Points on a hilly landscape, in no order, each with its height.
A ball rolls from a point to whichever of its 3 nearest points has the largest drop for the distance, and stops where none of them is lower. Distance is the straight distance between rows; heights are no part of it.
Z141: 106	87	90	118	138	111	154	117	119	147	89	89	95	117	103  height 3.67
Z517: 71	137	96	108	94	108	53	89	143	32	142	103	103	87	93  height 2.22
Z116: 115	68	81	108	79	73	116	160	80	119	39	69	66	137	97  height 5.76
Z994: 97	109	109	88	75	106	71	90	97	73	109	97	107	92	134  height 6.12
Z638: 113	62	83	107	87	104	141	165	86	124	46	64	74	141	107  height 5.93
Z416: 99	104	113	98	89	97	96	98	81	101	68	93	89	110	132  height 2.07
Z298: 90	103	110	92	62	92	75	93	75	94	76	91	76	111	126  height 5.92
Z535: 124	123	97	83	129	149	110	75	85	130	143	134	149	94	57  height 3.24
Z933: 115	83	93	110	106	100	130	139	94	119	54	72	71	133	114  height 6.51
Z565: 72	112	103	95	48	105	57	93	92	70	110	82	98	97	105  height 4.99
Z674: 67	149	104	116	129	104	70	66	154	26	141	144	102	86	54  height 2.66
Z267: 68	68	83	109	55	26	78	104	85	119	51	84	36	94	108  height 5.25
Z293: 90	118	103	101	84	111	58	92	127	51	130	97	118	78	113  height 2.03
Z415: 136	128	91	83	122	150	89	76	84	100	167	133	140	89	45  height 3.76
Z814: 107	88	93	103	77	68	109	124	77	109	45	74	66	131	105  height 5.50
Z913: 63	98	105	96	35	86	56	92	71	88	88	84	81	102	104  height 1.89
Z782: 115	78	82	116	113	118	146	147	109	128	66	67	73	133	115  height 6.53
Z498: 69	89	101	99	46	65	70	86	65	104	67	91	70	102	104  height 4.74
Z936: 108	105	106	96	137	103	132	81	93	143	106	116	126	91	87  height 2.87
Z208: 73	143	100	114	117	104	65	80	146	22	141	124	92	87	73  height 2.34
Z103: 115	124	101	108	128	118	83	76	113	50	163	131	125	77	42  height 2.70
Z871: 81	90	101	105	54	52	84	97	69	114	51	91	55	109	103  height 5.13
Z165: 111	51	74	111	99	128	156	170	110	131	70	69	83	138	116  height 6.18
Z57: 91	116	105	110	116	107	71	82	139	42	150	114	119	74	73  height 2.25
Z297: 105	107	111	88	109	100	104	91	97	101	103	100	108	88	136  height 1.17
Z275: 101	109	113	88	83	104	79	95	90	87	99	90	100	96	135  height 5.62
Z486: 80	106	108	91	52	95	67	90	78	80	88	88	94	102	123  height 4.96
Z528: 107	103	114	103	121	98	120	113	96	116	77	89	85	111	136  height 8.29
Z234: 105	97	100	111	143	107	148	98	116	151	97	100	114	110	93  height 3.51
Z931: 97	62	74	113	60	32	89	130	85	128	34	78	44	117	104  height 5.26
Z809: 125	131	93	80	133	172	103	75	85	135	146	140	150	107	58  height 4.12
Z695: 108	100	105	102	139	98	141	101	111	136	91	100	104	105	114  height 3.99
Z5: 104	105	111	92	101	105	84	88	111	78	124	105	121	74	119  height 1.08
Z523: 106	99	110	98	141	102	135	85	104	139	101	109	119	94	104  height 3.17
Z971: 107	112	104	102	141	121	136	82	93	152	113	119	130	109	66  height 3.04
Z683: 105	102	110	83	119	104	95	79	105	94	128	116	130	74	106  height 2.06
Z262: 106	100	110	88	113	103	103	84	107	91	117	114	125	76	121  height 1.63
Z391: 95	30	79	113	73	136	159	179	98	131	68	72	85	144	114  height 6.34
Z131: 126	112	103	86	120	125	94	74	94	96	157	123	142	78	56  height 2.61
Z757: 104	100	116	94	112	103	115	94	97	107	83	97	96	105	133  height 6.68
Z469: 114	99	108	89	116	109	99	81	103	92	144	123	139	71	79  height 2.27
Z914: 91	130	104	119	103	101	62	87	141	35	144	116	110	80	78  height 2.30
Z58: 107	101	111	86	121	101	114	85	105	108	112	110	119	84	115  height 3.35
Z98: 108	102	103	100	114	97	127	117	96	115	63	83	84	124	132  height 7.74
Z519: 111	104	104	98	113	109	87	80	117	64	154	119	132	68	75  height 2.05
Z980: 101	107	107	94	101	105	73	92	121	62	135	109	128	70	100  height 1.80
Z711: 109	106	104	87	132	114	116	78	90	121	127	122	141	79	89  height 2.58
Z48: 83	69	88	112	54	30	88	107	82	125	44	84	40	101	101  height 5.24
Z295: 97	74	86	111	66	45	91	127	82	122	39	79	49	122	101  height 5.28

Where does a ball stop that starts at each point below?
Z267 => Z913
Z234 => Z5
Z391 => Z48
Z57 => Z5
Z711 => Z5
Z695 => Z5
Z814 => Z48
Z782 => Z48
Z933 => Z48

Call two points neighbours if one is among the 3 nearest of the other. Go from one point of each pair to the other, from neighbour to neighbour, staying as low as possible. Name the highest point that can't be avoided.
Z5 / Z48 => Z298
Z297 / Z416 => Z275
Z5 / Z297 => Z262
